Each row is a point on a landscape with many valleys, with its height.
A ball rolls from a point to the lowest of its 4 nearest points, and stops where none of them is lower. Distance is the straight distance between rows; heights are no part of it.
K895 height 3.97: [88 94 112 64 58 106 121 79 86 124 58 114 86 102 113 93 90 71 100 84 101 73 66 99 115 112 124 83 66]
K994 height 4.36: [101 96 88 113 109 83 93 108 113 94 129 84 102 100 80 109 104 98 98 110 95 127 117 95 103 98 74 109 143]
K660 height 3.28: [102 106 119 59 51 117 137 58 77 103 70 146 59 103 118 97 109 97 108 54 108 89 65 122 122 111 143 70 51]
K416 height 5.34: [98 24 86 106 71 62 89 145 111 126 87 61 116 105 100 105 83 86 83 139 78 24 39 53 106 85 115 106 81]
K993 height 4.00: [94 133 106 77 97 147 101 57 76 85 88 120 77 85 102 107 112 110 114 76 122 110 117 127 95 116 105 91 81]
K82 height 3.29: [91 72 99 104 88 73 94 117 122 101 88 81 102 121 97 113 71 99 88 127 101 76 75 89 96 94 109 114 92]
K269 height 1.84: [85 52 119 90 61 95 100 111 91 139 79 94 114 101 128 89 86 78 91 113 84 44 58 91 106 93 123 78 61]
K427 height 2.33: [85 45 113 95 74 90 100 119 104 132 78 91 116 102 129 92 83 77 82 119 86 45 58 91 108 95 125 82 66]
K871 height 3.99: [95 129 115 64 80 137 109 62 82 90 89 133 64 84 105 99 101 109 130 67 114 110 88 120 102 107 114 74 63]
K393 height 4.37: [103 62 92 99 93 63 77 140 118 120 99 73 118 111 97 127 67 83 86 144 91 55 67 62 85 88 92 116 99]
K182 height 4.50: [116 181 111 97 136 113 111 55 61 63 104 134 54 74 119 82 144 124 111 32 114 174 162 143 92 126 90 105 105]
K444 height 5.05: [103 89 94 129 133 78 81 132 133 109 120 68 134 92 74 105 94 84 94 135 85 101 131 75 107 86 66 109 141]
K133 height 2.59: [85 98 116 87 76 98 102 86 94 112 71 90 92 116 109 94 93 99 99 112 99 78 74 110 106 102 118 87 72]
K989 height 1.59: [120 146 98 103 121 126 116 83 82 74 119 130 85 87 122 85 119 117 100 58 109 150 156 123 93 115 92 106 115]
K508 height 1.41: [100 75 100 114 86 70 91 112 118 102 98 82 112 118 88 114 78 104 92 129 102 84 80 88 97 94 99 117 103]
K95 height 3.75: [96 108 83 107 120 104 111 91 94 87 119 109 108 92 88 106 114 118 93 86 98 129 123 100 98 106 77 113 134]
K505 height 3.79: [110 118 81 132 148 88 83 126 95 82 128 92 113 89 73 88 126 119 112 116 85 140 130 107 93 91 83 114 154]
K268 height 4.26: [113 126 81 127 158 93 87 126 99 75 132 103 109 85 80 89 118 114 114 114 88 153 136 115 85 101 84 115 158]
K51 height 4.96: [94 100 84 106 104 106 108 94 112 93 120 99 109 105 89 117 103 104 90 88 100 111 116 94 92 100 77 109 123]
K67 height 5.12: [89 99 121 54 45 107 128 61 74 117 73 123 61 99 114 96 96 83 102 57 97 71 66 105 118 108 134 69 50]
K614 height 5.54: [111 135 99 98 105 143 104 68 76 78 98 128 93 91 108 99 121 117 98 66 124 127 143 126 99 118 101 101 99]
K475 height 6.38: [102 16 78 101 70 66 82 152 118 126 76 55 127 111 100 112 80 70 76 149 80 20 39 42 111 91 110 115 89]
K928 height 6.66: [107 80 101 129 110 70 82 119 123 112 111 76 139 106 74 114 87 91 88 141 94 85 101 70 107 80 72 117 122]
K682 height 3.88: [103 43 93 107 78 70 80 146 115 123 93 73 113 106 105 109 76 91 88 137 85 40 44 63 94 75 113 104 79]
K197 height 3.34: [98 108 81 129 144 79 82 121 100 90 124 75 112 88 68 99 120 109 101 117 81 126 130 96 105 93 75 114 153]
K559 height 3.52: [103 123 120 50 72 136 136 53 87 93 76 161 63 94 130 105 107 106 123 42 116 110 85 131 111 116 132 66 53]
K447 height 5.44: [98 94 94 116 98 90 97 100 123 93 125 90 109 107 87 110 92 96 98 109 106 114 107 91 100 93 78 103 129]
K622 height 5.45: [106 138 86 105 152 107 106 99 86 81 133 118 103 80 103 84 111 128 112 73 91 161 139 115 80 102 71 111 134]
K886 height 4.57: [96 97 122 53 47 125 138 46 76 104 64 148 62 107 126 102 113 90 97 42 111 78 70 128 121 122 150 68 44]
K354 height 4.55: [108 148 109 102 108 146 103 58 69 76 105 127 85 74 107 92 123 118 108 56 129 132 143 125 94 113 104 94 87]
K809 height 4.79: [95 89 101 115 94 90 101 97 122 100 97 92 116 124 98 112 88 104 95 110 109 83 84 91 100 87 105 114 97]
K772 height 4.72: [120 136 98 104 109 135 110 82 84 78 113 125 96 90 115 90 120 121 97 68 118 142 145 124 100 117 98 103 108]
K790 height 1.75: [111 112 61 150 166 80 87 153 127 89 124 64 127 115 65 89 118 113 93 135 81 134 141 83 86 93 77 142 164]
K975 height 4.48: [110 123 85 109 129 111 106 95 82 85 128 115 104 90 94 90 116 137 104 73 94 141 133 109 93 96 80 106 122]
K134 height 0.60: [80 74 116 85 80 91 100 100 100 130 76 85 99 106 119 99 86 89 91 113 91 62 71 100 99 101 117 85 70]
K461 height 4.03: [99 84 83 136 131 77 79 148 137 104 118 58 130 101 77 98 96 89 85 144 87 110 132 80 106 89 68 116 147]
K708 height 6.25: [106 71 97 123 101 68 76 131 123 116 102 69 142 111 73 116 80 85 83 154 98 75 97 71 111 88 76 129 117]
K442 height 2.29: [96 96 70 145 145 66 74 163 136 94 129 36 122 110 69 92 98 109 83 144 79 121 133 74 91 93 69 130 160]
K918 height 7.08: [102 84 102 126 105 71 79 110 116 109 123 76 127 105 73 113 93 95 98 131 96 91 97 73 101 76 74 111 118]
K568 height 4.44: [115 170 109 96 134 120 104 57 63 70 108 132 59 72 118 85 134 118 106 37 112 163 163 140 88 124 86 99 100]
K693 height 3.85: [98 126 119 55 76 142 121 59 84 82 85 146 57 87 115 103 101 106 129 57 124 120 89 135 109 116 124 72 62]
K503 height 3.66: [100 108 83 123 127 83 93 117 99 90 125 93 105 90 71 94 118 110 100 114 88 134 122 101 107 98 77 115 154]
K619 height 3.35: [111 130 82 136 171 88 79 134 104 80 134 87 113 89 72 90 126 118 113 117 78 139 139 105 80 90 82 118 152]
K394 height 3.08: [106 121 118 57 66 135 128 60 83 94 79 150 64 92 119 98 105 108 126 54 115 105 74 129 115 108 132 68 53]
K875 height 1.34: [78 81 111 93 92 92 102 102 106 121 72 83 101 117 114 108 85 95 87 113 91 68 77 99 98 101 116 95 74]
K278 height 3.67: [96 109 118 64 61 116 130 64 76 104 72 133 62 100 108 94 107 101 117 62 104 87 66 113 117 101 129 73 53]
K569 height 4.10: [86 95 118 59 54 107 126 70 80 125 69 114 78 99 121 95 90 70 98 72 100 67 67 91 114 108 126 76 58]
K249 height 5.32: [105 77 102 119 96 63 78 119 115 113 106 74 132 110 77 119 80 94 88 144 95 72 86 66 104 88 78 121 113]
K958 height 2.87: [89 79 120 68 41 109 118 87 86 129 71 115 94 102 125 84 83 58 95 87 100 68 60 88 118 105 129 78 59]
K221 height 1.53: [84 79 121 78 62 99 105 95 90 129 74 92 89 107 124 87 88 76 98 113 94 75 68 103 108 104 121 78 69]
K872 height 3.73: [99 127 115 62 79 134 120 61 83 97 84 135 66 91 110 97 105 109 129 67 110 103 77 117 104 99 125 70 58]
K917 height 4.01: [99 115 85 108 130 106 107 94 92 87 119 117 114 90 86 99 116 119 97 84 94 131 127 103 97 99 77 113 139]
K161 height 5.23: [107 132 85 110 165 103 99 109 96 76 126 118 113 81 93 87 113 114 112 90 92 156 137 114 80 104 78 120 150]
K789 height 2.03: [99 112 122 55 58 129 135 57 85 97 74 156 63 99 120 99 109 102 115 49 112 92 67 128 120 108 138 68 54]
K542 height 5.73: [91 93 122 55 32 112 129 59 79 109 77 130 58 105 129 99 103 74 92 50 107 70 65 117 116 120 151 65 44]
K541 height 0.99: [113 109 59 154 161 69 75 159 128 88 133 50 127 124 61 83 106 123 89 142 76 130 133 81 77 88 64 144 166]
K562 height 3.47: [96 120 105 93 89 136 100 78 103 93 94 104 89 110 109 105 109 100 114 98 116 104 102 120 98 108 109 84 89]
K523 height 2.98: [96 43 102 102 75 74 89 144 116 117 92 80 107 111 113 101 76 90 85 132 89 51 49 82 96 84 123 97 81]
K451 height 4.32: [116 166 96 96 146 114 120 80 83 68 105 132 80 86 122 81 127 119 103 46 109 166 163 131 93 125 83 113 116]
K16 height 3.86: [104 105 80 119 133 90 97 113 99 82 122 105 114 89 78 94 116 110 103 102 90 141 122 106 102 101 81 115 150]
K441 height 4.28: [88 90 119 56 44 105 119 65 78 121 78 116 74 95 125 96 86 72 96 61 97 62 61 94 112 103 132 66 48]
K195 height 2.21: [98 118 98 96 89 125 106 86 103 93 114 93 83 110 103 106 107 116 98 91 110 105 118 117 89 105 91 87 98]
K184 height 2.25: [104 110 67 140 159 80 82 142 124 89 114 65 128 103 65 94 118 105 92 131 79 121 140 87 96 95 82 132 161]
K689 height 4.59: [105 47 94 105 86 65 78 146 114 124 98 70 123 112 99 121 68 84 92 144 91 42 50 57 94 84 101 110 90]
K123 height 3.45: [92 103 118 83 77 112 114 82 92 111 64 106 88 115 105 93 102 90 110 107 106 89 74 111 113 102 123 85 75]
K633 height 4.30: [95 113 116 72 79 126 117 63 83 105 65 126 87 97 104 96 109 94 121 83 107 87 75 105 113 102 125 82 66]
K11 height 3.89: [98 98 91 125 127 78 83 118 115 102 128 74 120 93 78 106 102 92 97 127 87 110 126 83 103 90 65 108 142]
K551 height 2.19: [101 144 116 90 100 143 102 44 67 64 105 146 67 76 113 83 117 115 121 42 140 152 131 141 96 117 114 91 76]
K317 height 1.33: [83 67 121 86 61 95 102 105 90 135 77 89 102 102 127 88 86 82 95 113 87 59 62 93 106 92 118 74 62]
K224 height 1.52: [82 66 103 97 88 87 100 121 119 117 74 86 103 114 117 106 75 87 90 119 94 62 72 95 95 103 119 99 80]
K514 height 2.52: [110 124 70 141 174 86 78 143 116 90 121 78 125 95 70 93 122 113 102 124 79 129 142 92 81 91 80 125 154]
K405 height 1.89: [87 70 121 79 51 98 108 98 85 131 77 96 93 102 131 83 82 70 96 109 94 64 56 95 111 99 124 75 61]
K176 height 3.41: [94 27 100 107 66 75 92 143 112 120 86 78 109 107 113 96 84 86 85 132 88 43 44 80 110 87 128 96 76]
K723 height 5.11: [118 135 90 108 117 119 116 96 87 79 126 121 93 90 107 82 117 135 102 70 99 147 145 117 92 101 86 104 118]
K796 height 5.10: [111 43 89 107 92 68 76 154 125 123 94 69 133 114 96 117 69 72 89 159 91 43 50 56 92 85 98 118 103]
K764 height 2.84: [85 101 110 100 92 101 105 89 107 110 80 87 104 120 105 104 98 107 99 113 100 76 84 105 99 95 114 95 76]
K285 height 4.52: [120 154 108 99 127 133 102 61 68 76 111 131 77 73 120 89 126 113 106 42 116 148 156 128 90 117 98 94 97]
K169 height 3.61: [96 56 99 102 82 68 89 137 123 112 94 76 100 113 105 111 64 92 87 133 95 62 63 77 89 89 110 103 88]
K76 height 4.24: [93 132 114 65 89 140 104 59 75 84 90 131 64 81 101 106 100 111 126 69 121 115 109 129 98 115 112 81 68]
K635 height 6.21: [112 72 97 137 114 75 77 137 131 113 113 68 148 106 74 104 87 86 87 152 92 91 110 73 114 85 69 121 128]
K246 height 4.73: [88 132 116 56 85 141 118 49 78 74 80 152 61 85 113 101 100 118 126 45 132 130 110 142 113 126 121 89 67]
K745 height 3.84: [98 81 94 116 91 83 98 104 125 100 96 90 114 127 92 112 83 102 90 121 107 86 82 92 100 92 102 116 103]
K139 height 4.95: [110 127 92 107 100 122 110 88 83 81 117 116 90 99 103 93 122 132 94 77 107 131 136 126 99 110 92 102 111]
K29 height 5.91: [97 100 96 111 101 106 103 89 118 100 113 93 109 116 99 115 97 105 98 95 109 94 107 97 87 95 88 99 105]
K914 height 2.46: [97 117 85 106 111 111 110 89 90 87 123 106 99 96 95 107 115 131 94 78 99 121 128 110 98 104 78 105 120]
K31 height 3.58: [95 125 103 83 94 147 104 78 96 87 95 111 84 96 107 111 111 100 107 88 122 110 118 123 95 119 107 91 92]
K744 height 4.39: [104 73 98 110 95 64 78 128 111 115 101 72 125 111 82 127 69 88 85 146 94 65 78 66 95 91 82 121 104]
K174 height 3.48: [102 71 99 108 86 61 84 121 113 110 101 76 110 113 88 118 71 98 91 136 93 71 73 75 91 90 94 115 97]
K103 height 3.24: [108 152 114 98 113 135 101 49 63 65 117 142 63 70 121 82 126 112 120 42 134 155 147 140 89 116 107 88 89]
K847 height 6.34: [101 92 95 116 97 93 100 98 125 95 117 93 115 118 94 113 91 97 97 105 111 102 96 91 96 90 89 105 112]
K248 height 4.08: [93 125 108 70 87 140 111 62 86 98 76 124 77 92 105 105 106 96 128 78 116 99 89 112 99 103 116 79 68]
K858 height 4.31: [91 104 103 108 94 107 98 86 113 103 98 89 107 119 102 107 102 116 104 102 106 85 90 105 89 94 103 90 83]
K625 height 3.91: [111 164 114 92 123 126 106 49 59 62 112 134 51 74 123 83 132 111 116 36 128 171 154 138 87 125 98 93 97]
K28 height 6.80: [112 60 99 116 98 65 75 147 124 117 109 61 141 115 76 117 74 84 83 169 93 71 96 70 110 98 72 129 119]
K319 height 2.30: [91 43 106 98 79 84 100 132 117 127 81 88 112 107 124 97 80 79 83 122 89 50 56 92 102 90 129 92 76]
K987 height 4.92: [106 78 91 139 127 75 80 147 140 104 120 56 138 105 78 93 90 88 89 151 88 102 122 76 109 83 70 114 139]
K438 height 3.87: [98 118 111 86 86 137 110 79 97 101 80 111 92 111 107 98 110 94 119 98 118 100 89 117 102 104 117 83 76]
K403 height 2.78: [94 100 74 131 151 77 82 135 119 99 116 66 124 91 68 96 110 97 91 128 82 118 138 83 100 96 72 120 152]
K897 height 5.52: [103 91 99 127 119 75 82 117 124 111 118 77 133 99 78 106 96 88 98 133 87 93 114 74 101 79 70 107 132]
K504 height 4.87: [105 126 87 111 149 105 106 103 86 84 130 119 109 84 96 87 114 124 107 79 89 148 129 107 85 99 76 112 139]
K35 height 4.94: [112 56 95 103 96 62 77 147 124 126 104 68 136 119 91 123 72 70 88 162 95 53 70 58 92 90 85 120 107]

Where does a ball stop that starts at each point below?
K987 -> K541
K994 -> K541
K796 -> K134
K569 -> K134
K689 -> K134
K475 -> K134
K28 -> K508
K918 -> K508
K444 -> K541
K708 -> K508

Two balls start at each pair of points below. Name the first point that both come to, or write none.
K416 / K169 -> K319
K447 / K897 -> K403
K505 / K268 -> K790

Call two points neighbours if one is among the 4 nearest of the other. Go from one point of each pair to the other, from neighbour to neighbour, staying as low as possible. Name the highest point that can't be avoided.
K508 / K134 -> K82
K914 / K551 -> K139
K508 / K195 -> K438
K551 / K989 -> K568
